A landscape with many valleys, sampled at points; each row gives a point and its height.
From any point a ball takes the steepest step (drop divided by distance) to one of its 6 nearest points. It stops when none of these is lower. Distance is the straight distance between rows; heights are no part of it.
lof (h 4.50): [-10  20  15 -14 -10  24  -6 -17  -7 -19 -24  12   4   9 -23  21   4  -1
  53  -2 -36 -24 -15 -11 -26]
Duz (h 2.97): [-28  -7 -16 -25 -16  61   2  29 -14   0  -9 -18  -5  11  46 -13   7 -11
  15 -14 -15  11  -2  -5   0]
kofun (h 3.91): [  5  13   1   5  18 -18  17 -25 -10 -18   7 -16  -9  -8  15  18 -12  17
  -3 -15   9   2   1 -10 -17]
nira (h 2.72): [-17  19 -10 -12 -44   1  -7 -10 -14  22 -20  30 -23  -6 -13  11 -13  28
  51  20 -17 -33  27 -16 -11]
lopa (h 2.71): [  2   1   2 -23 -27  21 -25  26   9  10  -2  -4 -19  43  15   9 -14  35
  10 -12  -4   4   7  23  -6]
Neta (h 2.74): [-13  31   2   1 -25   3   7 -10  -5   2 -13  24 -11  -1  -7   5 -11  25
  38   4 -21 -36  10  -3 -23]
siv (h 4.24): [ -9   7   9  -8 -11  38 -16   8 -11 -12 -26  14  -3   9   5  11  23  -7
  45  14 -14 -22 -16 -14  -9]
tepot (h 5.17): [ -5  -7 -10   1  28  27   9  -6  -4  10   0   8  13  -8  13   4  38 -35
 -53  -6  34  28  -9 -10  24]
pim (h 2.37): [ 12 -18  -1   5  -9 -10 -25   9  -1  19  -4   7  11  -5   0 -25  32 -40
   4   9  38  -4  -8  -8  21]
tamor (h 4.18): [ 20   0  11  41   7 -20 -21 -50  -6  -7  21 -30 -21  14   1  10   3  16
 -24 -22  25   2  10  -9 -21]
zug (h 3.85): [-15   0  -5  13 -39 -27 -31 -16  -9  17  -9  63 -28   4 -15  -8  11  11
  57   7  -3 -56   8  -8 -14]
Tar (h 1.42): [ -3  -8 -20 -29 -33  43 -11  38   5  18 -22   1   1  15  12  11  -7 -21
  41   6  -2  -1   9  -6 -15]
pob (h 4.76): [ 10   5   2  -7  16 -25 -15   6   9 -13  23 -11  -9  36  30   5 -33   4
  -9 -11  -1  11 -22  26  24]
dalu (h 4.43): [ -2  13   9   2 -57  56 -33  -5 -12 -10 -23   3  -8  12   0  10 -14  -6
  27   3 -21  -3  -4 -10 -16]
visig (h 4.34): [  4   0  30  16  12 -49 -12 -24   9 -15  14 -19 -12   0   3  11 -40  12
 -11  -8  25 -11 -19  16  -8]
fas (h 2.51): [ -4  -1  17  22 -12  31 -19 -46  -5  -5   3 -34 -14  23  -2  -5  20  24
  -5 -39  -1   4   9  -4   1]
nudit (h 4.51): [ -7  -3  -5  -9  37 -16  48  35  -2   1  27 -10  30 -31 -27 -11 -17 -44
 -29  33 -19  18  11   8   8]
meno (h 4.11): [-11   5 -24 -14   5  36  22  29 -10  10  10  11  28  -4  21  -8  38 -23
   4 -14  24  37 -19  -4  30]
muli (h 3.46): [ 23  -3  -7  48 -45  -3 -59  -6  -7  13   3   0 -30  23  -3   9 -12   5
  28  16   0 -14  12  -7 -10]
zes (h 2.60): [ -9 -13 -10  17 -39  11 -28   7 -16  11 -13  12 -11  14  -7   4 -16   6
  37  25  18 -19   6   7  -8]
Mok (h 4.39): [ 31  23  22  31 -42  17 -46 -35   2 -22  26  -3 -38  41  12  -1 -23  33
  -1 -15  -7  -1   0   2   2]
kolir (h 4.73): [ 26  24  13   5 -42  54 -47  -3   9  -5  21 -18 -16  37  -2  -5 -18  45
 -13 -48 -20   5 -16  15  16]
benu (h 2.85): [ -7 -13  -1 -10  31 -25  29  11  -8 -13   8 -22   4 -19   5   8  -1 -12
 -39  -8   5  16  13  -1 -10]
tok (h 3.05): [ 16  18 -29   6 -23 -19 -27  16   7  13  30 -24 -18  49  17  -7 -14 -24
 -12  10  -3  24  14  37  16]
nur (h 5.65): [-14 -16   6  16  30  22  19 -47   4 -12 -31 -12   8  -6  -2   6  30  21
 -27 -21   8  -9   5 -13 -15]
Bar (h 3.29): [-10  19  21  -7  53   9  26 -29  -7 -21 -17   4   7 -10   2  -2  11   6
  26   7 -25 -18  -7  -4 -17]
vivep (h 0.83): [-13 -19 -33 -12 -23 -28  15  29  13  -4 -14  24  13   2   5  -6   1 -11
  29  17  13 -21  22  -5 -12]
vabe (h 3.92): [ -5  -4  -4 -13  28 -38  27  32  14  -2  50 -24  22 -12 -15 -12 -39  -7
 -41  30 -22  24   7  12  -9]
vif (h 3.45): [ 10  14  15   7 -31  23 -21 -18 -16  -7 -21  -8  -3  29 -11  -1   2   5
  44  -5   5 -19  -6 -13 -11]
Mas (h 2.66): [ -9 -26 -36  -4  -9  -5 -16  36   0  14   3  17  14  -3  13 -27  19 -55
   8  21  18  16 -10   6   4]
nokal (h 1.73): [-13  12  -1 -46 -33  16   0  30  10  21   5  35  -2   7  -6  32 -23  34
  53  31 -17  -6  39 -12  -7]
Rekin (h 2.25): [ 16  23  14  10  53   8  12 -10   4   5 -18  36  19 -49 -47   5  14  16
   5  25 -12   9 -16 -39  25]
roku (h 2.78): [-15  -6  -8   5 -62  -5 -29   8 -14  13  -9  43 -40   9 -21  -7  15  18
  47  13   8 -25  29 -18  -9]
kozuz (h 3.09): [ 16 -30  -3  30 -37   4 -44 -20 -14   7  -6   4  -8  16 -18  -6  14 -13
  24  22   9 -20   6   0  13]
pivev (h 3.99): [  0  16  41  25 -29 -17 -18 -42 -18  -5  20  20 -17  13   1  14 -19  31
  25  13  -5 -36 -21   7 -21]
tana (h 5.16): [ 12  36  30  -5 -36  21 -36 -34  16 -30  22 -24 -17  25  -2 -17 -24  43
  -8 -39  -5 -11 -21  14   7]
fimi (h 4.64): [ 17 -23   7  35  21  15 -19 -39   3   7 -26  -2   8   4  -3  21  40   2
 -36 -14  39   3   5 -16  17]
sodan (h 1.45): [  3 -10 -21 -11 -21  18   8  20 -11   3   6  -9  23   5  19   0  10 -45
  18   9  13   2  -3   9  10]
lefig (h 1.64): [-20  26  -6 -58 -24 -17  -1  30  30  22  16  17 -17  12  -4  30 -12   8
  24  19  19   2  33   5  25]
Tek (h 4.00): [ -2  -5  15   8   1  10  -8 -19 -17 -12 -10  -4  -9   8   4  11   4   7
  21   7 -15 -22  -8 -10  -4]
Robop (h 4.08): [ 18  22  34  29 -48  23 -41 -16 -22 -10  -2  -5 -10  34  -7   8 -23  18
  32  -9  -4  -4  -6  -7 -20]
kos (h 2.11): [-23 -26 -20 -15  11 -37  32  40  14   6   6  11  19 -20  -1 -11 -20 -19
   4  31  -4   5   5   6  -8]
tumol (h 4.02): [ 12  16  35  20  41   6  -8 -25  -9  15 -32  32  15 -31  -5  33  38  16
  -9  -1  17   8 -21 -32   3]
viba (h 0.51): [ 10  -2  20   9  35  -6  16   5  -1  -4 -12  17   1 -34 -17  -6  15 -13
  52  34 -10 -29  -5 -17  16]
mot (h 3.34): [ -6  -7  -6 -10  29 -24  38  18  -3  -2  11 -36  -6 -27 -16  -4 -21   2
 -51   7 -20  28  17   4  -5]
denud (h 4.19): [ 15 -10  31  26  -5  19 -23 -49 -18 -22 -19  -3   4   7   0  27  35   2
   8  -8  29  -8  -5 -24   1]
seb (h 3.87): [ -6  -7 -14   7   4 -35   7  40   1   0  24 -29  31  16   4 -32  -4 -63
  -8  15  10   3   1  21   5]
Mar (h 1.88): [  4  -2 -22 -26 -46  -3 -19  32  31   8  17   2  -8  33  13  14 -33   2
  -7  17  13   0  19  38  12]
Pipef (h 1.80): [-11  -5 -19 -12   8 -17  18  22   4  -1   7   6   5   1  12  -3 -29 -11
   6  12   4  -7   1  -3  -5]
kura (h 3.01): [-18  18  -5 -27  10 -42   6  18  20  -5  23 -19  15  13  22 -13 -46   2
 -16   9 -14   7  -4  34 -12]
Lub (h 3.17): [ 10 -17   1  29 -17  13 -29 -18 -11  -5  -1 -23 -14  17   8   3   8 -13
  18 -16  16  -4   5  -7  -6]
Dison (h 2.96): [-15  -9   8   0 -14  23  -4  -7  -7   2  -7  -7   3  -1  10  -2  21 -16
  28  -3  14   0  -5 -12  -5]
fidi (h 0.82): [  2 -11 -11   5  36  18  28  18  15  10 -10  19  13 -41   1 -15  13 -22
  24  21   1   1  -9  -4  15]
kete (h 5.49): [ 25 -20  23  -1  44 -57  22  -2 -21 -11 -10 -19 -10 -13 -48  12 -33  -2
 -44  -2   0  14   2   8 -10]
Dep (h 0.74): [-11  -8 -15 -21 -16  50  13  46   8   7 -36   8  12   0  -1   8  24 -13
  49   8 -29 -11   7  -6  -1]
tuz (h 5.78): [ 11  21 -27 -16 -15  18 -27  -2  -7   4  38 -37 -23  21  18 -15  -3  17
 -27 -73  13  27   5  23  23]
Luz (h 1.79): [-15 -14 -11 -17 -41  16 -24  14  -2  20 -23  28 -16   4  -8   7  -2 -16
  49  -2   1 -25  18 -10   1]
tufit (h 4.21): [ -7 -16   9  13  27 -16  20  15   5  16  -2   6  33 -32 -14  -1  24 -26
 -26  14  22   2  -1  -2  19]
Vegin (h 3.44): [ 10  11   5  -1  24 -22  26  41  10  11  12   5  49 -34 -17 -26  20 -43
 -26  38  13  13  -7 -23  25]
Kevu (h 5.41): [-21 -11 -22 -12  42  28  41  -2   4  -9   3  -9  19 -18  10  -4  34 -18
 -53 -34  -9  36 -11  -3  11]
dos (h 3.33): [ 33  -2   9  28 -22   2 -37 -45 -10  -8  28 -30 -24  37   8 -17 -12  29
   6 -22   8   8  14 -12  -1]
fis (h 4.44): [ -5 -15  -8  -5   8  15   1 -16  -3  -6  -5  -7   2   5   9   6  38 -22
 -16 -18  24   2 -10 -15   3]
rut (h 3.13): [ 22  -4   5  33 -43  36 -42 -16 -11   1 -16  14 -10   7  -9   5   1 -10
  42   6   5 -29  -2 -12  -4]
ruto (h 2.45): [ 15  -7  31  13  51 -15  32 -15 -10 -18 -16   2   7 -36 -50  23 -13  17
 -21   8 -13   5  -7  -9 -16]
sez (h 4.55): [ 12 -22 -22   3 -27  29 -16  19 -21  -4  15 -35  -8  23  36  -4  -7  -7
  12 -18   3  27  12  11  -6]
Lizo (h 2.77): [-17  19  23  -3   4  -4 -18 -46  -9 -13   9 -24 -19  -2  -5 -11  -9  41
 -21 -54   2   8  -4   5 -23]
nolaz (h 2.50): [ 21   1  22  11  38 -29   8  10   1  -7   6  42   6 -38 -41 -13   5   7
  20  21  -7 -12  -7 -28  27]
nuruz (h 2.87): [-14   1   8 -16  -2  -9  -9 -15  10   0  25 -37  -1  26  26  -1  -9   4
  -6 -27   1  21   5  26   1]
tagi (h 4.60): [ 10 -15 -30  17  -2  -6   3   1 -23   2  25 -18   8  26  18 -10  22 -45
 -10  -6  11  29   3   1  -6]
sus (h 5.08): [ -2 -19 -15  16  19 -13   6 -43   1  -3  -2 -19  -1 -25  -4  10  12  34
 -55 -43  12  17  13  14 -29]
fiv (h 1.25): [-17   1  -6 -28  24  21  18  -4   6  -4   4 -22  -7   7  31 -26 -14  16
  11 -10 -19  19  -2   0  -6]
gelig (h 1.23): [ 13   3  13   8 -10 -11   3  -2  -6   4 -16  45  -4 -16 -23 -13   3  -4
  48  26 -14 -38  -8 -14  -9]
dovi (h 4.69): [ 33 -15   1  22 -23  -7 -30  -1  17  10  22 -10 -30  35  19   5 -21   8
   1   4  -1   4  15  12  20]
tuti (h 0.68): [  2  -8 -26   2  -1  -5  14  16  15  14 -19  47  25 -16   2  -9  -3   3
  31  32  -9 -17  -5 -14   8]
dumi (h 3.67): [ -1   0  13  -2 -28  45 -29  15 -10   1 -27  -3  -1  23  -2  12  13 -19
  35   0   0 -25 -20 -20 -11]
fov (h 4.97): [ -1   7 -51   0  13   1  20  29 -17  -9  34 -19  39  -4  -3 -15  24 -50
 -37   9  12  41   0   6   2]
Vitu (h 3.86): [  5   8  12  19 -52  -5 -13 -35  -5   7   3  15 -24  22  10  16 -16  32
  33   5  14 -14   3  -4 -15]
repu (h 3.75): [  0  12  38  18   1  -2   2 -43 -24 -21 -16 -18  -7  -2  -9   7   8   2
   3 -18   5  -7  -6  -1 -22]
vifa (h 1.77): [-13  -7 -19  -2   3  26  10  45   2  18 -24  13  18  -4  16 -31   6 -35
  20  24  12  -5  -4   0  10]
solu (h 3.88): [  9 -24 -25  19  36  -8  11  -4  -8  14  -7   8  23 -10  -6  10   2 -24
 -64 -13  16   9  10   2   2]
feg (h 3.49): [ 10 -30  -2  37 -19 -27 -28 -16 -20  -2   4  -3  -5   7  -5 -26   0 -26
  37   5  30 -23   3   9  13]
zule (h 4.74): [ -9  15 -12 -27 -26  27 -16  13  18 -18  34 -25 -19  26  25  -8 -30  28
 -12 -47  -1   5 -15  34   5]
taz (h 3.43): [ 16  21   5   8 -26  21 -36 -59  19  -8  17 -38 -23  24 -13 -16  -3  44
 -26 -49   7   6  -4 -10  12]
Bena (h 3.14): [ -2 -18  12  22 -23  16 -24  -8   3  -1 -17   3  -4   1  -9   1   6 -11
  55  19   9 -32 -10 -20  -1]
zefi (h 2.10): [ -4   6   1   3  26  30  10   3   8  -8 -22  15  11 -14  -3  -5  14   2
  30  26 -37  -5  -2 -21  -6]
pegog (h 5.01): [ -7  22  20  -6  -2  21  -6  -4  14 -18  10 -15 -10  25  36  11 -24  43
  -4 -38 -10   1  -4  25 -12]
fipud (h 2.90): [ -7  -3   8 -10  40   3  21 -15  -2  -9 -14 -24  -2 -12   1  20  19   4
 -10   3 -15  12  -6  -8  -7]
Zus (h 3.89): [-12  16  41  22 -43  -1   4 -35 -33  -3 -24  23   5  10 -13  10 -17  14
  40   1 -35 -28 -10  -1 -26]
vemo (h 4.52): [ -2  -2   6   1  26  43  -3  -8  -5 -15 -25   0  13  -5  10   1  35 -22
  -2  -1  14   2 -22 -21   9]
rili (h 4.05): [ -7   0 -17   5  21   6  19  27   2  11  22  13  39 -12   4 -20  27 -58
 -14  14  27  34 -12  -9  24]
biz (h 2.70): [ -1  -1   1  -3  15 -17  14  42  23  14  -1  36  38 -36 -20 -29   3 -23
   5  58   9  -4 -14 -37  26]
nunan (h 2.98): [-15  29  13  -3 -51 -34 -11 -22 -12  27  -4  57 -18  -2  -8  14  -4  18
  35  11  -6 -39  11   4 -20]
vidis (h 1.39): [-16 -13   0 -19  28  -2  33  13 -11 -22   9 -21   2  -9   4 -13  -2  -1
 -17  -6  -8  14   3   1  -5]
zigak (h 0.04): [  5  -5  28   9  55 -22  24 -18  -7 -11  -7 -13  -9 -23 -23  19 -21  40
 -18   4 -12  12   9  -8 -14]
Rumur (h 2.41): [-20  11  -6 -25 -31  28  -3  15   4   0  -6   3 -10  23  20  21 -26  12
  23  -1 -18 -12   2  10 -27]
Dod (h 4.54): [-10   0 -18 -15  -1  -7  14  10  -7  -3  24 -28  -5  19  29 -10 -20 -22
 -14 -22   4  34 -10  26  -6]
git (h 1.65): [-23  25  36 -13 -14  -2   3 -19  24 -15  21  13 -21  28   5  14 -31  44
   1  -2 -11  -8 -15  39   3]
Bam (h 4.49): [ 18  -9   4  15  31 -29   2  -4  -7  -9  12 -38  -1  13  -4   5  -2 -32
 -52 -12  20  20   3   1 -18]
subu (h 5.73): [  6  -7  18  34  27 -29 -11  13  -3  44 -16   2  22 -31 -20   2  29   2
 -23  -5  57  12 -17 -29  17]
Mil (h 3.77): [-24  22  18  -8 -11   4  -1 -17  -9  -2  -6  -5 -15  17  16   4  -3  13
  19  -5 -17  -9 -16  -3 -27]
Telub (h 4.71): [  3 -21  11  12  23 -48   8  -2  -8  -7   4 -15   0 -22  -7  11  -8 -12
 -17  31  12  -2   6  -2  -6]
fer (h 3.55): [  3   0  21   0 -26  22 -19 -27  -9   7 -22  31  14   7  -5   3  15  -3
  66   6   5 -46 -14 -29   5]
deso (h 4.90): [ 24 -13  26  15  45 -19   5   5   9   9  -9   5   5 -33 -46  14   9 -26
 -42   1  15   0  -5 -21  10]
toza (h 1.46): [  1   3 -33 -38 -60 -17 -32  40  10  33  11   4 -10   4  -3  13  -2   0
  24  14  -3   2  43   3   7]
kov (h 4.85): [  7  24  25  17 -37  22 -41 -25  -5  -3   0 -13 -25  33  -5   4 -28  14
  20 -32 -19  -6  -4  -6  -2]
fitef (h 3.58): [ 36 -15 -22  50  -1 -38 -27 -60  -7   4  10 -28 -11   7  10   2   3  -9
 -59 -26  14  32  27  12  -4]
gef (h 3.10): [ 24   6   8 -11 -41  20 -37   6  10   5   5   0 -24  48  16   0 -34  25
  -6   6 -10  11  10  21   3]
noki (h 6.01): [ 28   8   8 -15 -49  45 -25  -3  23 -12  27 -21 -22  38  12  -8 -21  39
  -3 -51 -17   1  -4  13  21]
gasum (h 1.38): [ -7  -6 -18  -5  15   6  44  35  13   0  -1   6  20  -2   4 -23 -10 -37
   9  18  -7   1   3  -9 -12]
Dume (h 1.76): [-12 -17 -23 -13 -29  69 -15  53 -19  10 -14   0   7  10  18 -12  18 -24
  31   6  -3   6  -9 -12  -4]
lum (h 1.29): [-26  -6 -16 -14  14   3  -8 -17   4 -12  19 -28 -12 -15  19  -8  -4  27
 -37 -52 -12  23  -4   0   6]
mesan (h 8.03): [ 32  -3  -5 -16 -27  26 -27  17  40 -22  19  -2 -28  55  23  -8 -18  14
 -20 -16 -19  -3 -20  52  36]
pobap (h 3.39): [ 16   5 -10 -23 -37  46 -38  40  11   4 -12  -2 -19  30  10  13 -17   6
  -1  -7 -18  11  -5  -3 -10]
Fos (h 5.40): [  9 -11  -5  23   5  12  -3 -56   7  -1 -22 -12   5 -13  -7   7  23  12
 -45 -22  21   9  -4   8 -13]
Fef (h 5.74): [ 10   1  31  20 -14 -13 -18 -25   2 -26  24 -15 -22  27   8   6 -32  32
   9  -6  24 -20  -6  20  -6]
lazo (h 6.30): [ 11  -2  32  20  45 -29  -5  24  -3  15 -23  33   0 -32 -40   2  17   6
 -18   0  38   7 -22 -30  30]
muni (h 1.02): [-24  -2  12 -12   9   6 -10 -28  -9  -9   9 -33  -8  14   8   3   3   3
  -8 -25  -6  19  -5  -2 -11]
Pipan (h 0.93): [ -8  -9 -31 -24 -36  19 -18  42   0  18  -6   4  -4   1  -7   6   9 -21
  34   9  -2  11  32  10 -23]
metu (h 1.60): [-12  20 -17 -43 -12  -2  17  31  26   8  11  12  -5  25  11  19 -23  19
  -4  25 -12  -2  18  32  13]
niki (h 6.94): [ 18 -12  11 -10  50 -38  26  25  -4   0   1 -38   3 -26 -63  -1 -16 -20
 -49  25  -5   8  11 -15   3]
Lifi (h 3.12): [-21  -5 -15 -18  18  51  27  21  -5  -9 -15  -8  17  -8  27 -20  13  -8
  11   5  -6  26 -11  -2   7]
fur (h 1.78): [  5 -11  26 -15  50 -19  18  12   7  -9  18 -40  -9 -22 -13   9 -27  16
 -35  17 -18  13   3   7 -12]
rur (h 3.93): [ 17  -5  31  26   9 -32  -4 -21   1   2 -12  33   5 -22 -25   0  23  -5
  42   7  22 -38 -24 -18  26]
Depo (h 2.69): [ 14  22  21   7  19   2  16 -23 -10  15 -32  32  18 -22 -19   8  32   8
  27   6  -5  -7 -28 -16   8]
tukel (h 3.15): [-17 -10 -20 -17  36  -2  41  17   1  13  16 -26  14  -8  13 -17 -33  -9
 -30  12 -19  27   6   1   3]
Kozo (h 2.81): [ 21  -7   7 -13  59  30  37  16 -11  -3  -9  16  25 -61  -8   0  20  -6
 -11  34  -8  33 -19 -19  20]
Dibi (h 1.26): [ 10 -13  -4  -1   4  -9   0  33  16   0 -20  24  24 -33  18 -24  16 -24
  38  24  16 -19 -12 -11  15]
rores (h 2.48): [-13  42   7 -30 -24  16  18  10  32 -12 -11  28 -20  25  14  13 -15  30
   5   2 -32  -2  12  34  -6]
zofav (h 5.80): [  9  20  41   3 -40 -32 -15 -37  28  -5  24  26 -19  20   8  25 -35  25
   1   6  18 -51 -19  34  -6]
Ribe (h 3.53): [ 10  -1 -39  17   7 -39  -3   0  -7   4  31 -23  12   1 -18  -5  11 -30
 -77   3 -14  28  -3  15 -15]
levev (h 3.68): [-16  31   9 -27 -31  42   0  -1   8   9 -15  11  -9   7  -8  16 -12  16
  28  -9 -44  -8  -2   6 -25]
banuk (h 3.73): [-12 -11 -33  21  21  -2  -2 -33  -6   3   1 -22 -13  -3   2   5  22   7
 -63 -41   9  36   1  24   2]
zil (h 4.59): [ -6 -25  11   4  51  -4  19 -15   0 -12 -25  -3  18 -24 -13  13  19  -1
 -53  -8   4  -3   1  -2 -12]
sebis (h 1.72): [ -3   4   3  -7 -12 -38   2  13   2  -3   5   3  -6  -3   4   5 -32  13
  25  29   4 -17   2  13  -3]
nem (h 4.86): [ 12 -19   3  42  18 -20 -24 -18  -1  16 -11   0  13 -10  -9  -4  31 -28
 -54   6  47  10 -14  -2   6]
dubu (h 2.40): [  9  -1  43   7  31 -11   9 -30 -18 -13 -32  15  -4 -32 -26  11   8  18
  -1  -8 -14 -17 -12   1 -16]
tak (h 1.63): [ 17  11   7  -4  58   9  36 -13   4 -22 -19   8  10 -40  -6  14  32   8
  -5   7  -5   8 -13 -15  -3]
fara (h 5.28): [ -4 -11   2  19   0  18   3 -32  12  14 -30  21  13 -15   7  24  31   7
 -39 -23  38   3 -23 -21  -4]
sufa (h 4.48): [ -5   3  18  24   3  37 -24 -18   2  -5 -23   6  15  -2  10  31  43  -3
 -10  -5  21   3 -20 -21  15]
mina (h 3.40): [ -3  11  20 -26   3   1  28   5   7  -5  10  -8 -17   1  31   1 -20  27
  -4  16 -43  -3   4  30  -3]
Gaf (h 4.53): [-12  39  26 -12 -20  11  -7 -15   7  -1  -9  -2 -12  15  14   8 -11  38
  13 -18 -29 -17 -13  20  -8]
zumi (h 1.30): [-22  -3 -29 -27 -25 -42  33  39  24   9   0  22  -7  -6  11   7 -16  11
  20  36  -8  -6  36   4   0]
gide (h 0.84): [-15 -12 -21  -6  23 -10  13  -6 -15   3  18 -11   8  -5  -9  -8   6 -31
 -78 -21  -7  19  10  12 -24]
moz (h 3.42): [-44   6  -8 -13  14   5  27  -3   5 -16  14 -34  -9  -1  39  -4  -9  18
 -22 -37 -11  22  -2  11  -8]
fug (h 1.40): [ 16   4  15   9  30  10  20   9   6  31 -16  31  23 -36 -16 -16  16  -2
  22  26   1   3 -17 -25  33]
mibi (h 0.43): [-15 -13 -31 -16   9  14  34  31  24   6 -22  27  17 -24  -6 -12  11  -8
  41  41 -11   1   8 -21  13]
vomis (h 2.44): [ -2  23  -1 -14 -11  18  11  -6   1  15 -19  30   4  -8 -18  -5  10  13
  58  20 -37 -37   9   0 -11]
gudiz (h 0.88): [  0  -3 -26   7  11 -22 -17 -39  -2   3  19 -42  -9  19  13 -22  -6   5
 -50 -39  14  15  12  26   1]
boke (h 3.31): [  6 -20   9  -7  26 -43  20  40  -8  -1  16 -23   9 -22 -22  -4 -32 -18
   4  29 -22  -4  20  -1  12]
las (h 3.07): [ -3 -20   7   9  10 -38  -9  14  -2  -4 -20  45  13 -19 -15  -8  10   8
  26  27  13 -30 -10 -32  26]
Kef (h 3.65): [ 11 -13  -4   5  18 -23 -11  -7  -4  12  -5   1  21 -12 -10 -11  29 -44
 -32   3  35   4   1 -14  14]
zusur (h 3.59): [ 14 -14  29  12  40 -16  20 -12  -8  -2 -14  28  18 -47 -25  14  24   3
   8   3  12 -16 -13 -27  16]
Duf (h 2.58): [ 16 -19  14  -8  41 -25  23  19  -1  -7  -1  11  16 -36 -28  -5  -4 -36
 -12  10  -8  -8   5 -22  14]
felan (h 3.11): [ -6 -13  -3 -10  35  12  24 -17  -4  -7   0 -11 -10 -24  -4   3  -4   7
 -45 -21 -15  11  16  -3 -20]
Lev (h 3.24): [-20  19  -4 -36 -16   6   3  10  33  -6   7 -14 -11  17  37  -2 -23  28
 -11 -17 -12 -19 -15  28  16]
vapo (h 3.18): [-16  16  -9 -22  -1  22  29   4  -5  -3 -20  -2   9  -2  26  -2 -21  21
  31  10 -30  -3   2   9 -14]
nov (h 0.33): [-23  -1 -32 -32 -28  12   8  42  16 -12 -16  36   8 -17  -6   5  12  -8
  46  34  -3 -19  26 -12   3]
potog (h 1.17): [  2   2 -11  -8  -9 -28   6  35   8  10   2  23   9 -14  -5   6 -32  10
  16  32  -3 -13  23   3 -10]
kur (h 2.13): [  4   3 -42  -4 -31 -12 -19  31   4  14  12   2 -10  39  23  -7 -15 -25
   5  15   0   7  25  25 -11]
Lenus (h 2.73): [  1  27   7 -11 -30 -24  -3 -11  25  11  25  29 -13  14  13  21 -33  28
  11  14  -6 -34  -1  19  -8]
fuf (h 3.79): [ -6  33  31  -5   0  -7   0 -40 -13 -16   1 -13 -16   9  13  10   0  25
   2 -17 -25  -4  -3  15 -20]
gufe (h 6.12): [ -4 -37 -25  36   0   3  14 -42  -7  -1 -11 -14   6  -9  -7 -10  22  25
 -81 -40  10   1  -6   5  -1]
Gazuk (h 3.23): [-22   8 -27 -11  15 -22  28   9 -17   1  56 -24  31   9  -8  -2   2 -26
 -63  -1  -6  26   7  10  -4]
gelen (h 6.54): [ 51   9  30  26 -43   6 -41 -27   6 -11  26  -6 -34  52  16  -5 -21  37
  -2  -9  11 -26   3  44  16]
Tenet (h 2.79): [  5 -17  17  21 -20 -49  -9 -22 -16  -1   0  -4 -14   4   6  11 -21   1
  37   4  12 -36  -2  -5 -15]
login (h 3.32): [ 18 -20 -28  22 -36   3 -26   8 -10   9 -10  -2 -14  21  12  -5  -1 -32
  28  20   9 -12   6  10  16]
difa (h 1.58): [  4 -13   4  -1  29 -33  26  41  23  -2  -1  -3  20 -16 -15 -21 -12 -17
   8  35  -6   1  12 -11  11]
lare (h 1.89): [-22  23   1 -22 -33 -34  -6   1  23  23  -4  41 -20   6  -3  24 -12  18
  29  22   9 -24  33   1   9]
maguk (h 5.27): [  0  14 -55  13  -2 -20  21 -17  -8  -3  24 -22  13  17 -11 -13  16 -11
 -68 -35  -2  50   3  15   1]
Deze (h 2.38): [ -7  10  15 -21  45  -4  29  -5   8 -21  12 -15 -12  -9   4   0  -9  41
 -29 -17 -35  35  -4  -1  -6]
gimun (h 0.03): [  7  -9   4  -3  43 -10  20  10   1 -16  -8   8   0 -36  -3  -8  -9  14
  12  11  -8   0 -21 -10  11]
vefaf (h 4.28): [ 10 -19   7  11  29  -6  12 -19  -7 -10 -20   3  15 -21 -14  15  36   1
 -22 -13  15   0   7 -17   8]
Lisom (h 6.64): [ 10 -31  13  21  37 -34   5 -23 -22  -9 -13 -20  -6 -14 -34  14  15   4
 -46 -14  11   5  11   1 -25]
Pag (h 5.47): [-29   1 -60   3  11   9  18  -1 -21   6  23 -36   1 -19  -8   0  11  20
 -73 -55   2  29   7  25  -4]
Kitu (h 3.35): [  8  -6  -3 -25  52   4  26  51   9  25  -6  12  43 -56 -19 -26  -6 -23
  -8  52 -12  24  -7 -20  29]
rida (h 6.04): [-13 -12 -38  -9  11   6  32   1  -9  -1   7  -8   2   2  11 -12  40 -26
 -45 -40  -3  32  -4  12  14]
nika (h 1.92): [-16 -12 -32 -15   3  -4  17  41  11  13   8 -15  18   6  30 -11  -8 -28
   7  13  -2   8   7   5 -14]
Fupa (h 2.80): [-14  10  -6 -22 -22   7  15  18  -5  -8  -5  -6  -7   9  36   7   1  -4
  17   6  -4   2   3  13 -18]
Sudes (h 4.56): [ -7  -1 -28   1  31  14  42  28  -6  -9  15   3  25  -6   6 -17  26 -48
 -35   7  -2  24   4  -4   7]
Fonom (h 3.21): [  8  -1  -5  19  -8   8 -21  -7 -10  -6  19 -41  -8  30  23   3  -9   4
  -7 -32  12  35   3   1   2]
Fir (h 4.25): [  3  11  19  -2  -9  -3 -22 -24   1 -19  33 -19 -11  26  17   0 -11  25
   0 -38   4  17   3  28  13]
Suzo (h 2.12): [ -4  37 -16 -26 -29   4   8  -3   3  19 -33  35 -10 -11 -13   3  17  26
  57  13 -30 -25  32  -5  -9]
veva (h 3.41): [ 10 -10  18  24   9 -42  -6   7 -18   2 -20  60 -10 -39 -26 -35   4  15
  43  -5   9 -46   0 -23   6]
natak (h 4.47): [ -3  18 -22   1   7  -6  -3  58  18   9  29  17  27  -3  -5 -52  34 -85
  -1  16  32  29 -30  -9  37]

For each start below, name the point where the ball stops.
fara: muni
nudit: gimun
visig: nov
kos: nov
Lisom: muni
zil: muni
boke: gimun
nur: muni

Call two points neighbours if one is among the 6 nearest of the other. Go from one point of each pair to the other, from neighbour to neighbour, staying as low as possible. Name the highest point that can't be avoided.
git and nov: rores
gudiz and gide: benu
muni and zigak: fur
gimun and nov: fidi
